Each row is a point on a landscape with many valleys, with its height.
From any point a ball rolls to the lowest of the 2 points nearest to it. It stops when none of these is lower. Distance is the straight distance between rows; heights are no part of it.
veso h=397: [  5   6 -17   1 -12  -7  14   7 -35  10  41  -8  17  -5  17   2  -4 -15
  12  -6   7 -21  11  17]
guv h=589: [  0 -10   5  18  15  28  -7   0  11  -4   0 -15   5  19 -23   6  13 -16
   4  23  15  24 -14  28]
Rudug h=248: [ 12  27 -12   6  -1   9   1  -4   4 -41  -6   1 -12  -8  15  32  -9  10
   0 -17 -10  20   8 -18]
Sov h=165: [ 20  -4  -5   4 -26  -8  20   5  22  23   2  -2   1 -11 -20  -4  25 -31
   3 -10  24  -8   2  15]
gise h=442: [-11  39  27 -13  -2 -17 -16 -12   5 -15 -13   7   7   2   0   5  -3  22
  -6   3   2 -20 -11   2]
fem h=47: [  8  12  -2 -12 -41 -25   1  -9  21 -14  13  -7   9 -14  21 -13  19   1
  -9  10  -6  -7  -5 -22]
mamur h=561: [ 11  19   4  17  39  22 -21  -6   8  -7 -22  -2  26  22 -24   3  11  26
   0  17   3  36  -2   5]
gedin h=255: [ 16  -5  -2  -1  11  29   1  11 -36   9   1  -7 -15  28  -8  16 -13  11
  12  12   0  17   1  25]
mak h=211: [  2   0  19 -11  -5  10  15  11  13   8  11  -9 -13  19  -4  -8  17  17
  -8  -3  -8  -2  31  -8]
Guti h=140: [ 14   7  -3   7  -2  -4   5  -1  11  31  -5  -9  -2  -1  12 -38  32  -5
  21  -8 -24  12  19 -17]
vot h=200: [  8 -16  -7  18 -17 -10   1  20   9  -4   8  31 -15 -17  -8   6 -17  -6
  -8 -24  12 -30  -6 -24]
Zavit h=398: [ -4  16   3  18  -6   0  12 -10  15 -37   9   2  39  29 -21  -3  -5 -10
 -13  -4  12   5  17  -4]
tofa h=500: [-21  17   8 -11   7  10  -3  14 -15  -7  26  -1  -1  18 -20  16 -17  25
  -8  36   7 -18 -30   3]
nuzim h=373: [  1  -2   5   3 -17  13 -24 -24  29  -2  -3   7  24  35 -32  -2  26  -5
 -10   1  11   8   7   2]
bebul h=445: [ 26  -9 -13   5 -18   2  16  -9 -43  17   9  -8  -6  -3  35   5 -35 -25
  14  -3  -9 -10  -9  22]
Dera h=291: [  4  -3  -1 -13  -4  20   0 -11 -48   5 -31  -3 -16  -1  -2  11   2  -5
  10  -4 -11  16  -3  13]
somi h=199: [  5  -5   6  14  27   1  -8 -14  23   1  22  -4   9   8  10 -30   5 -19
   4  -6  -1   0  -2 -17]
varuf h=142: [ 13 -13  -7   8  12   9  18  12 -18  13  16 -29  -7  -1  12 -10  17  -8
  22  12 -19  18  21   3]
Tetif h=208: [ 12 -15  -4  13  29  -1   9  19 -27   6  39 -17  22  16   7 -13  21  -4
  12  30   1  17  26   7]
Vip h=520: [-29  28   5  -3  15  28 -11   8   5 -21  -2   5  -1  20 -10  29  -3  24
 -16  35  -1  10 -21  -8]
Rutu h=416: [ 17   3  -2 -22 -18 -20  14  12 -11   6   7 -15 -10 -22  33  -8  -2  -6
  13   9 -10  -7  -4  20]
gagi h=471: [ -7  29  17 -15   1  -1  -9 -14  -7   1   4 -18   3  13   0   1  -5  14
  11  21   1 -15 -25  13]
gadap h=469: [-16  36  25   0   1  -1  -5 -16  -5 -31  -9  15   7  -1   4  19  20  12
  -6 -21  -4 -10   7 -11]
gedi h=138: [-24 -13   3 -19  -4  -6  -9   2  -9  14   5   7  -5  12  14 -14  -4  -8
   4 -15 -14  -6   8 -16]
mam h=355: [  9  17  23  -1  16  -6  -2  -8 -16  -7 -23  13 -10 -25  17   0  17  -9
  17 -19  -8  10   2   7]
modib h=283: [  2   9  18 -21  16  -8  -1  -1   5  -2 -53  -6 -22 -15  34   1  13  35
   0   8 -20  22   3  13]
Rute h=349: [  6  21  12  -1  -7  -6  20  -1  16 -26  24  -5  13   3   0   1  -2 -13
  -5  -1   4 -22   1  -3]
guk h=84: [ 15   3  -5  12 -23   5  37   8  14  12   2  -1   3  19  -9  -8   6 -20
  15 -19  10  -6  20  22]
Mimuf h=320: [ -6  19  19   1  25 -14 -17 -21   9  -6 -23   8  -7 -13  25   9  20  19
   4 -15 -27  22   6   2]
Pinib h=89: [  4 -29   2   5 -11 -15  13  33   1  12  19  23 -32 -14 -10  -6 -10   7
  -6   8   0 -26   6 -15]
bon h=273: [ -8 -15   4 -15  -7 -20  36  11  -3  34  36   5   1  -8 -11  11   7 -11
   0  15  -6 -34  13  33]
Matok h=218: [-23  -8   4  21   2  11 -36  -2   4 -17   5  30  -4   6   1  15  19  -5
 -12 -19  17  12  14 -17]
ger h=166: [  3 -13  -7 -10 -29 -25  -7  16  19  15  20   6  -1 -25  30 -26  26 -19
  -1   6  -4 -11  -7 -12]
daz h=149: [-41 -20  -9  17   3   6 -18  -1 -10 -13  -5  19  -3  -5  -3  -4  -1  -2
 -18  -5  12 -10   9 -31]
tak h=228: [ -5  -9  -5 -10 -19 -19  40  20 -16  41  14   3  -7  -9  20 -16  -5   5
   2  -2 -14 -34  14  23]
ziv h=202: [  5   6 -12  11  10  19 -10   1 -24 -14   5  -5   2  22   1  15 -26  -2
  23  -7  -1  18  -5  11]
Vosop h=247: [  2   3  18 -34  -5  -8   7   4  14  10 -18  -7 -15  -1   7  -5   8  24
 -10   7 -12   8   6  -3]
ramu h=101: [ -2   2  -3   8  22  21 -14   7 -14 -21  11  24  13  21 -16  14 -17   2
   1  -7  21  -2  -4   3]
mip h=249: [-13 -20   4  -5  19  13  30   5 -24  17  -1  -3  -7   8 -14 -14 -13   1
 -12  -1  -2  -4  -1  16]
zise h=534: [-12  15  10   9  33  29 -11   0   5 -16  16  -2  -6  31  -6   7   3  31
 -10  26  -7  15   8  -4]
rovul h=261: [ 24   6 -20 -10   2   5   6   0   3   5  -6 -21   0  -8   6  -2 -36  15
   4 -11   4   3 -13  -8]
leg h=322: [ 10  13  -3 -19  31   2  -9 -16   9   2 -20 -13  14 -16   7  10 -34  13
   6  -4  -6  17 -38   8]
Suga h=462: [-24 -14   0 -53 -28 -12 -14   1  -4  -9 -22  17  -5 -10  -3  18 -11   2
  -2   2  -8   5 -10  -6]
did h=289: [ -5 -31 -14  -2 -12 -31   3  11   0   6   8   1  -3 -27   4  -7 -31  -9
  -7  13   3 -20 -27  -4]
vonam h=265: [-33   7  14   7  27  13 -33 -10   2  -4   0  23   9   7  -9  14  19 -16
  -8   1   4  22  -6   6]
duzo h=443: [-15  -1  -3 -40 -32 -17   1   6 -19 -11 -13 -13  -3  -3  27   0  -9  -3
  10  11 -20   7  -1   0]
pirok h=276: [ -4  -6  -2  -5  21  -2 -11 -11  19  -5  -5   7  10 -10   1  -8  -3 -10
  -5 -12   2  20  -9 -19]
Ter h=167: [ 19   4  -8   0 -18  -2  32  17  -7  12  14   7 -14   9  21 -11 -14  -8
   8 -28 -13 -20  21  19]
fim h=324: [  1   8   0  -6   7  -2 -14 -10 -22  -4 -49   3 -31 -13  16  30  -7  13
  17 -15 -20  22  -1  27]
Zed h=421: [  8 -14 -20 -12  -3   5   9  10 -47  26  31  -9   0   4  18  11 -23  -3
  18  -3  -6  -6   2  14]
tafi h=212: [-19 -36   2  -5  10 -11 -18   8  10  20  -2   9 -10   3   1 -25 -19  18
  -4   1  -6 -12  -6 -17]
zam h=263: [ -3 -15 -10   8  24   4   8   2 -20   2  33 -17  36  10  -5 -23  -2 -11
   3  25  -4  16  -5  -1]
Giti h=346: [-18   4  10 -19  -5   0 -19 -16   9   4  17  -2  23  26 -26  -9  24   1
  -6  31  -6   2  -5 -10]
kez h=315: [ -7   4   0  -1  -3  -8  10 -12   5  -5  28 -23  27   9 -13 -13  15   3
 -20  31   1   8  -3 -15]
fulun h=601: [  7 -11 -12  -3   1  10  -7 -10  31  11  -4 -19  12   3 -27   5   2  -8
 -10  23   9  15 -21   3]
buk h=453: [ -7  21   8  11 -11  -1   7  -3 -12 -22  -2  11   9  12 -20   4  17  19
 -19 -17  18 -11  31 -25]
Sovak h=172: [  4  17 -10   0 -19   0  -2   1  12 -22 -16 -18  -9 -17  18   0  -2   3
  -3   7  -6   9   3 -26]
bip h=367: [-16  14   3 -13  13   1 -11 -13  17 -12 -28  -1   4 -13  -4  21 -15   3
  -6   1   8   2 -35  24]
fepo h=313: [-20 -20  -1 -20  26 -19 -17  -7  14  13 -25  19   6 -28 -13  -6 -11  -8
 -17 -13   3   0 -30 -17]
Tup h=269: [  7 -14   3  25   0  19 -21  13  20  -7   4  15 -13 -11  15   2  25 -14
  -6 -21  16   1   6 -13]
ped h=437: [ 29  10 -15  33  13  -2 -21 -10   8  -6 -16 -17  -9 -11  21   3 -10   8
  28  -3  -7  10 -10 -11]
piv h=286: [  2   4   3  13 -18 -13  -3   2  27 -18  12  16   7  -2  -1  -5 -14 -24
  -5 -18  10 -22  -3 -17]
vop h=636: [ 16 -26   7  24  24   6   5   8   8   8  21   5   3   0 -37 -12  16  -5
 -21  23  22  -6  -3  -5]
Luzoz h=196: [ -1 -10  -7  11   0 -21  14   3  -4  22  -3  -5   9 -23   2 -33 -13  -5
  -5  -7   7 -19 -15 -10]
vav h=36: [-30 -13  -8  11  -6   3  -4   5 -12   5  20   0   6   7   6 -17  16 -13
  -5   7   3 -14  25 -19]
guguk h=575: [ 17   5  16  12  23  15  -1 -22  11  -7 -18 -19   6   8 -23   0  21   2
   2   7  -4  38  -6   7]
gitu h=42: [  8  -3 -12   9 -10  -3  31  -9  -7  18 -19 -29   4 -17   4 -27  17 -15
  10   2 -21  14  15   2]
dilu h=380: [ 30   9  -7  51  14   3  -9 -11  -3 -22  -2 -12   2  12   6  -1  16  -7
  26   6  -3  18  13  -9]
moro h=323: [-26  -5  16 -11 -23 -16  21  -1 -10  -6 -11   8 -19 -11   7  -1  -2 -18
  -4   7  -3 -23   1  26]
Zere h=279: [  5   2   5 -11 -27  11  12 -12  -7  -9   5 -19   2   2 -14  20  -1 -35
  10   5   2   5 -17  35]
pubu h=275: [  3   4 -12   5 -10  13   1   2 -12 -26 -10   1  -8  -6  32  20 -38  -3
   7 -22 -11   7   2   2]
Zotob h=49: [ 13   2  -4   9  12 -12  -1   0   8  20  -2   0  11  -9  23 -42  -6  -9
  15 -20  -9  -6   5 -16]
Suzom h=428: [ -5   5  -2  31 -10   5  -5   0   8 -20  -9  17  17  37 -21   6   0   2
  -7 -25  22  -9  29   2]
fero h=319: [ 11   2  -9 -39  -8  -4  -7  10 -14   3  13  -6  -5 -12   0  15 -31  17
   4  16   8  -7 -31  -4]
dorit h=287: [-17  -4  -5 -11 -25   5  24  -3 -24   2   3 -15  -2  -3 -13   6   3 -12
  -7   6   0  -4   5  22]
pusut h=348: [-12  16  -1   5   8   0 -25  -4  -5  -7 -22  11 -21 -14   7  39  -1  16
   5 -29   5  13   8  18]
tal h=311: [  0  -8   9 -32  -7 -18  31  11  -1  23  14 -14  -5  -1 -25   5 -14  15
  -4  21  -7 -22 -12  20]
rap h=356: [ -5 -16 -18  -1 -27 -20  -3   4 -10  15  29   1   5 -12  10   7 -14 -21
  13   5  12 -39  -3  11]
Nizip h=268: [-15 -15  -5  -7  17 -18 -28  -5  30  17 -30  25  -8  -5  -7  -5 -14  20
 -13 -12  -1 -16  -7  -8]
Fira h=170: [  7 -13   1 -12 -19  -2  16  31   5  20  25  -1 -28  -1   6  -1  18   5
  -1   0  -4 -10  20  -8]
sim h=612: [ 14  -2  -4   8  -8  10  -5 -13  24   9 -19  -8   0  -7 -17 -12  27   9
 -26  12   7   4   2 -19]
gifof h=548: [  9  13   8  23  31  16 -13 -11  12  -7 -14   0   7  13   2  -5  11  34
  -5   1  -5  20  27 -14]
Tifa h=623: [ 28 -19 -13  14  14   2 -12  10   7  16  -3   7  -2 -12 -29  -8   8  27
 -20  10  25  -2 -10 -27]
seme h=198: [ -7 -27  -6   9  34  21   9   1 -11  -1  -2  14   2  -4 -19   5 -22   7
 -23  -6  16   1 -12   6]
mik h=376: [ -9   0 -11   6  -8  10  -9  -8  12   6 -32   8 -14  -3   1   6 -13  -3
   4 -30   5  -6   8   8]
digim h=325: [ 24   0  -3  44  15  13  -7  10  -2  -8  10  13  -7   1  18 -10  21 -10
  14  -9   9  12  20 -22]
ver h=409: [ -9   8  11 -19 -14 -28  -3  -5  18 -12 -18  11   6 -10  -5   1 -19   8
  -7   4   5 -24 -24   2]
Sir h=229: [ 11  -9   4 -11 -22   4   8   8   5  -2  10   8   9   4 -29  20   4 -30
   4  -6  27  -1  -7  17]
Zan h=386: [ 19   9  15 -16 -13  -4  18   8 -18 -11   0   4 -17 -20  28  -2  11 -15
  14 -12 -21  12   8  -3]
fav h=396: [-17  18  -7   7  -9   8 -17 -25  32  -1 -23   0   5  19 -15  13   2  11
  -5 -15  -2   7  11  -3]

Two balls start at each pair of points below. Name the first point that both come to, or write never.
fulun and Giti | never
gagi and moro | never
bebul and Rutu | never
gadap and Vip | gise
duzo and Zed | never

For each start below, name the point where the ball stops.
Tifa | rovul
tofa | rovul
mik | ramu

Call two points neighbours if one is among the 2 nearest of the other. Go from one point of each pair to the other, from neighbour to neighbour, staying as low as possible. Name the highest point that can't be avoided.
fem and guk | dorit
vav and gitu | pirok
fem and ramu | pubu
gitu and Zotob | Guti
